A landscape with many valleys, sampled at points; each row gives a point and its height.
A ball rolls from a point to whichever of its 2 nearest points has the largest drop for the distance, and stops where none of them is lower. Distance is the straight distance between rows; heights are no part of it.
Z_360 (h 551): 9  12  -1  -6  3  19  -7  12  13  -11  17  3  -4  -3  -5  -21  0  11  13  20  -8  -7  16  2  3
Z_381 (h 368): 14  8  3  16  -5  34  6  26  -5  3  12  -12  -1  10  -7  -6  22  1  23  -19  3  -1  9  -3  5
Z_357 (h 300): -11  -3  -11  -21  17  6  -16  -23  -4  3  7  -7  -13  -2  3  -3  3  -8  -20  3  14  3  -10  0  -20
Z_673 (h 382): -2  -16  19  11  -15  -8  16  1  6  -15  -8  -2  10  2  8  1  -17  17  3  -7  -12  6  11  8  0
Z_115 (h 699): 8  31  -9  16  -3  0  -15  10  7  16  -2  -1  14  0  8  29  0  -16  11  -12  21  2  -29  2  24
Z_246 (h 610): 3  -26  -33  -13  19  18  -31  10  -11  10  -11  -12  11  -12  1  -18  -7  10  4  -18  -8  8  -2  2  16
Z_224 (h 270): 28  31  6  21  -7  8  24  15  -1  9  14  12  6  15  1  12  13  3  20  -17  5  -4  -9  5  24
Z_14 (h 217): 7  13  -13  10  4  -15  9  8  -12  7  5  38  17  7  -4  35  4  -5  1  2  -17  -8  -22  9  -24
Z_251 (h 668): 1  -6  24  3  -19  -26  13  4  44  -20  6  27  17  -1  16  -2  -19  5  -7  -2  7  2  8  3  -2
Z_843 (h 450): -20  6  11  -7  -10  -21  4  -20  32  -22  -6  1  -25  -7  -11  2  2  12  -14  21  17  -20  8  -8  -13
Z_458 (h 348): -9  2  -14  -28  1  3  -2  2  2  -24  -11  -5  -19  7  -14  8  -5  21  -20  13  11  -8  8  22  -23
Z_730 (h 287): 0  -5  -4  4  -2  -3  11  7  -25  1  2  16  0  5  8  25  -6  4  -3  -11  -16  2  -7  22  -31
Z_299 (h 162): 5  15  -6  12  7  3  5  -3  -23  31  18  -6  35  0  31  10  27  -11  -1  -24  -1  8  -19  -11  17
Z_507 (h 789): -3  -14  -5  -10  27  -8  -24  -22  -7  28  15  6  -5  -19  11  -20  0  -22  -9  10  -1  11  -9  -12  16
Z_659 (h 107): -12  -31  29  13  -27  12  -8  8  22  -8  17  -12  -6  -15  -3  -18  27  -8  15  -3  4  0  17  -2  -2
Z_461 (h 662): 1  -3  -4  9  -4  -22  11  5  -30  12  -27  3  -4  -2  4  11  -22  1  -2  -5  -22  11  2  8  20
Z_503 (h 316): -7  -18  -18  -31  13  15  -11  3  1  -14  1  7  -2  4  3  3  -11  24  -4  12  1  -5  2  34  -18
Z_536 (h 421): -15  -24  18  2  -2  -8  -18  -20  29  -6  -14  -2  4  -15  1  -6  -29  13  12  3  -3  2  6  1  15
Z_231 (h 757): 0  15  -16  -6  19  1  -30  -12  2  25  20  4  19  -4  20  5  2  -22  -10  -4  24  10  -33  -8  4
Z_546 (h 474): -5  -3  12  9  1  -4  -16  -8  17  2  -5  3  -2  -8  -13  1  -22  -4  15  4  -13  1  3  5  11
Z_50 (h 481): -7  -55  10  -8  -24  2  1  18  -10  -10  11  -7  0  -12  24  -17  14  9  0  -8  0  6  17  20  -11
Z_607 (h 411): -22  -6  10  -10  -14  -4  9  -21  11  -18  6  -2  -24  -6  -10  0  19  5  -12  23  7  -16  8  -3  -28
Z_755 (h 529): 0  20  13  -1  -13  5  6  2  34  -30  5  6  15  9  -10  -1  -10  27  6  14  -10  -14  15  0  -6
Z_899 (h 643): -6  -12  17  8  2  -38  10  -12  16  1  -8  36  -13  -9  -21  24  3  -13  -6  15  -7  -18  -4  -3  -31
Z_615 (h 324): 19  24  13  21  -6  23  14  20  16  -2  14  0  5  13  -13  2  11  4  26  -11  -2  -2  5  2  19
Z_314 (h 733): 6  25  -14  1  9  0  -24  5  6  12  6  3  -2  -1  5  8  -7  -17  1  -13  30  6  -27  -6  9
Z_935 (h 256): -11  2  -3  -4  9  0  -8  -20  -12  9  -13  -36  -14  -4  -5  -14  7  -9  -13  -10  16  5  1  -27  14
Z_797 (h 231): 9  -2  -14  -8  20  -14  9  -2  -19  25  18  36  -4  3  -1  7  10  -23  -14  24  -12  0  -13  0  -20
Z_16 (h 196): -3  -25  -11  -13  16  -2  1  -14  -35  17  5  -8  -1  -5  21  -11  5  -2  -16  -14  -7  11  4  2  0
Z_560 (h 337): -10  -1  0  -8  11  -10  -7  -22  12  -3  5  2  -12  -15  13  -15  -9  0  -13  10  25  -3  -5  -12  0
Z_193 (h 592): 12  21  18  13  -4  -6  7  2  33  -9  -13  6  16  13  -9  2  -27  0  9  -8  0  7  4  -7  26
Z_75 (h 528): 7  -3  -7  -5  8  11  3  4  7  -6  26  17  12  -7  14  -19  -2  22  19  19  -8  -9  6  2  -2
Z_910 (h 633): 3  30  -6  3  -4  -16  0  1  15  -9  -15  2  3  10  -9  6  -28  12  -1  4  6  -3  -5  -8  17
Z_209 (h 495): -11  4  11  -12  -18  -3  1  -8  36  -30  0  -11  -5  2  -10  -9  -5  24  -3  24  8  -13  20  -1  2
Z_341 (h 543): 11  23  15  13  2  -10  -4  -1  35  1  0  27  13  3  -16  11  -25  -7  18  1  -15  0  -2  7  21
Z_164 (h 661): 8  -9  23  0  -9  -5  11  23  20  -23  -36  -14  22  22  4  -12  -24  -3  -4  -2  0  30  17  -6  12
Z_594 (h 503): -1  -33  6  -6  -10  9  0  16  4  -12  19  9  9  -11  21  -18  4  23  7  6  -6  3  17  15  -7
Z_640 (h 614): 3  4  31  12  -9  -37  19  -3  37  -7  -3  38  0  -4  -7  10  -11  -11  -4  -2  -5  -5  2  3  1
Z_446 (h 545): 0  5  19  20  -9  -27  15  -4  5  1  -10  21  -10  -4  -3  16  -17  -10  -3  -13  1  0  -7  5  1
Z_762 (h 288): -2  -23  -17  -29  16  15  -2  -2  -21  2  13  10  -5  0  1  -2  4  11  0  19  -15  -2  6  26  -22
Z_724 (h 663): 2  13  -9  -11  2  -14  5  2  17  -15  -12  12  1  8  4  -5  -29  33  -10  14  6  -4  7  0  8
Z_273 (h 175): -20  -6  18  8  -21  14  -1  -14  6  -23  -10  -37  -5  2  -14  4  5  11  6  -6  7  -9  10  -6  -14
Z_583 (h 36): -8  -21  11  10  -1  30  -10  -4  10  1  18  -12  4  -17  3  -20  22  0  22  -11  6  -6  9  -13  -6
Z_865 (h 461): -8  -54  7  -5  -15  11  -8  13  -2  -9  -1  -22  -5  -14  16  -23  18  0  -7  -22  20  5  9  5  -11
Z_717 (h 721): -11  -27  -8  -13  17  -11  -10  -22  2  11  2  24  7  -7  5  8  -19  3  0  23  -3  -7  -17  9  -23
Z_601 (h 621): -5  -9  -32  -17  13  3  -23  -6  -23  15  -22  -19  14  -10  6  -3  -10  8  -8  -4  -8  10  -6  -4  32
Z_241 (h 197): 10  17  -13  -4  5  24  -4  15  -29  14  12  -5  -11  4  -15  7  20  -23  8  -1  -18  1  6  13  -6
Z_176 (h 687): -11  4  0  12  -12  -26  12  -15  -22  8  -37  -13  -8  5  -5  19  -21  1  -5  -7  -10  4  -4  -6  18
Z_342 (h 422): -1  -26  12  14  -9  4  8  13  -5  -12  -26  -29  16  9  9  -9  -10  16  9  -24  4  8  2  -6  -1
Z_81 (h 482): 3  16  -8  3  9  -32  11  -6  -4  7  -2  31  -13  -6  8  8  -8  -5  -13  4  5  -6  -15  -5  4
Z_168 (h 600): -11  -18  10  -6  -7  -18  1  -1  18  -10  1  26  -5  -3  -7  14  -1  3  -12  20  -11  -10  4  16  -32
Z_257 (h 373): -15  -16  -6  -12  16  3  -26  -26  19  2  -2  -5  -3  -20  5  -17  -19  12  7  10  14  -2  -3  -6  10
Z_770 (h 448): 8  19  -12  5  1  -20  12  2  -21  12  -6  5  -8  2  13  1  -3  -10  -14  -6  15  6  -9  -11  16
Z_283 (h 263): 5  -8  -22  -28  27  4  -5  -3  -23  21  19  19  -5  4  5  -3  6  -10  -15  27  -17  0  -5  12  -17
Z_618 (h 200): -1  -4  -16  -9  16  -25  23  -13  -30  22  12  33  5  0  15  13  12  -1  -21  14  -19  -3  -12  -6  -15
Z_792 (h 219): 4  4  4  1  -1  13  2  3  -15  4  10  4  -23  -6  -15  0  13  -20  6  8  -14  -1  11  9  -16
Z_346 (h 207): 12  15  -4  23  -1  6  16  8  -19  22  4  -9  11  5  18  9  13  -6  14  -27  13  5  -13  -8  24
Z_751 (h 640): 6  -15  20  -11  -22  -4  6  25  23  -24  -13  2  9  10  5  -7  -18  -5  -16  3  0  24  25  8  9
Z_956 (h 180): 5  10  -14  3  -2  15  -14  8  -27  13  -9  -22  -1  4  -6  8  8  -17  3  -15  -3  7  -2  -1  7
Z_328 (h 636): 11  2  14  5  1  -3  -11  25  16  -17  -33  -23  7  21  -2  -6  -27  0  -1  -12  20  16  -4  -4  9
Z_215 (h 562): 5  14  4  -5  -6  -8  7  12  31  -26  9  29  2  6  -7  9  -4  15  -11  11  -2  -9  6  7  -25
Z_905 (h 593): 5  38  -15  1  -3  8  5  2  -11  -8  3  0  5  8  -12  12  3  13  12  11  -19  -11  1  0  5
Z_564 (h 136): 9  17  -8  9  6  -5  10  -4  -5  18  22  25  18  6  7  16  14  -16  11  3  -1  -13  -30  0  -3
Z_73 (h 174): -1  -21  -6  -8  10  -14  24  -14  -42  18  3  17  -6  -5  24  2  4  0  -17  -2  -16  5  1  9  -12
Z_742 (h 374): -13  8  -11  -24  3  6  0  -12  -8  -9  -2  1  -26  1  -23  11  8  6  -14  24  -6  -8  9  11  -26
Z_380 (h 622): -4  35  -6  8  -12  1  20  -12  -14  -10  0  -7  3  15  -11  20  13  7  4  -5  1  -14  -8  -10  -10
Z_777 (h 581): 13  -7  -10  -7  2  19  -11  26  -8  -5  -10  -14  -15  1  -17  -17  -2  -2  3  -2  -10  5  20  11  5
Z_232 (h 261): 1  11  0  11  9  5  -4  -5  -15  27  -6  -25  -11  -1  -3  -12  28  -28  -10  -19  12  11  -2  -27  29
Z_890 (h 126): 1  4  18  8  -7  -2  16  -9  7  -4  15  15  -16  -8  -16  -10  14  -10  12  28  -22  -16  12  1  -1
Z_135 (h 444): -7  -41  9  9  -4  5  9  0  -12  0  -10  -30  -2  -7  16  -21  13  2  -3  -28  14  4  5  -16  -2
Z_227 (h 597): 13  -19  -23  -8  8  24  -24  34  5  -7  -26  -17  6  5  -17  -28  -8  9  5  -14  -12  13  10  5  14
Z_303 (h 599): 6  35  -11  0  3  -14  6  2  14  -12  4  28  2  3  -16  18  0  13  3  15  -10  -18  -9  -1  -13
Z_189 (h 423): 5  10  -8  3  0  -9  11  0  -37  13  -14  -30  -1  13  14  1  9  -12  -22  -21  18  13  -11  -18  9
Z_397 (h 688): -14  -11  -1  -1  8  -26  -5  -25  11  8  0  25  -7  -9  -5  16  -8  -14  -7  10  9  -11  -21  -4  -28
Z_857 (h 607): 10  -12  11  -7  -5  12  -9  34  6  -13  -3  0  -7  3  -8  -7  -13  -6  -6  -2  -10  16  24  23  -4
Z_862 (h 111): -7  -7  15  9  -17  26  1  0  7  -19  12  -11  7  3  -8  4  11  11  17  -3  -10  -9  9  9  -22
Z_254 (h 410): 8  2  -7  6  3  9  22  10  -34  1  -10  -38  2  23  12  -15  19  -1  -6  -25  19  6  -3  -25  -2
Z_788 (h 339): -9  -17  -1  -2  -1  0  7  -11  -12  -4  -7  -4  0  -2  9  4  -14  16  -1  -6  -5  -1  1  11  -11
Z_293 (h 775): -5  4  -4  -5  25  -15  -25  -24  3  36  23  9  12  -7  14  -5  5  -26  -15  15  4  5  -28  -15  13
Z_550 (h 208): 9  -1  29  14  -13  -13  18  1  22  -2  17  25  -10  -12  -3  -17  8  -6  12  18  -14  -8  17  5  17
Z_441 (h 203): -4  -4  33  14  -25  -3  6  6  32  -14  13  2  -12  -8  -5  -11  11  -10  8  7  6  -3  18  3  9
Z_671 (h 220): -17  2  7  1  -5  14  -12  -19  5  -10  -15  -39  -17  -2  -17  -6  2  -3  1  -4  22  -4  2  -14  -6
Z_738 (h 128): 1  23  -17  3  6  12  -11  -5  -19  20  17  -10  28  -2  15  8  20  -7  0  -2  -6  0  -12  -11  17
Z_466 (h 228): 6  8  1  13  3  19  0  5  -18  23  -8  -32  -19  6  -14  4  30  -30  4  -25  16  10  3  -12  13
Z_782 (h 266): -16  -9  1  -7  4  17  -22  -21  1  -4  6  -19  -7  -7  -7  3  2  -7  1  -4  13  -3  -6  -2  -23
Z_666 (h 571): 5  22  -13  -6  3  19  -2  -6  -7  -5  6  -9  -7  0  -13  -13  7  12  13  19  -17  -8  16  -10  13
Z_926 (h 654): 2  41  -9  12  -9  9  2  1  -2  2  1  -10  7  10  -10  34  14  -8  8  -13  13  -5  -19  -1  4
Z_955 (h 615): 9  -6  3  6  2  13  -22  25  23  -9  -22  -18  9  7  -13  -17  -19  2  7  -13  8  14  6  -3  19
Z_422 (h 394): 17  -1  -1  8  -5  23  18  32  -23  -7  -2  -22  0  18  5  -15  15  8  8  -17  7  3  8  -7  -9
Z_121 (h 76): -2  7  -9  1  6  3  11  -17  -18  10  22  9  20  3  13  13  13  1  7  2  -9  -7  -18  -5  -11
Z_330 (h 635): 3  7  -27  -11  6  -7  -12  2  -22  11  -20  -4  -3  -4  0  6  -21  7  -3  9  -10  9  -4  6  27

Call two points neighbours if one is among the 2 nearest of the other. Go from one point of each pair to the other, from neighbour to neighbour, staying as low as possible. Name the highest point that can't be avoided.
Z_73 and Z_121 | Z_788
Z_583 and Z_956 | Z_792
Z_890 and Z_583 | Z_550

For each start below, name the point where the ball stops.
Z_926 | Z_121
Z_910 | Z_583
Z_81 | Z_121
Z_594 | Z_121
Z_168 | Z_73
Z_560 | Z_583
Z_615 | Z_121
Z_742 | Z_73
Z_461 | Z_777
Z_303 | Z_73
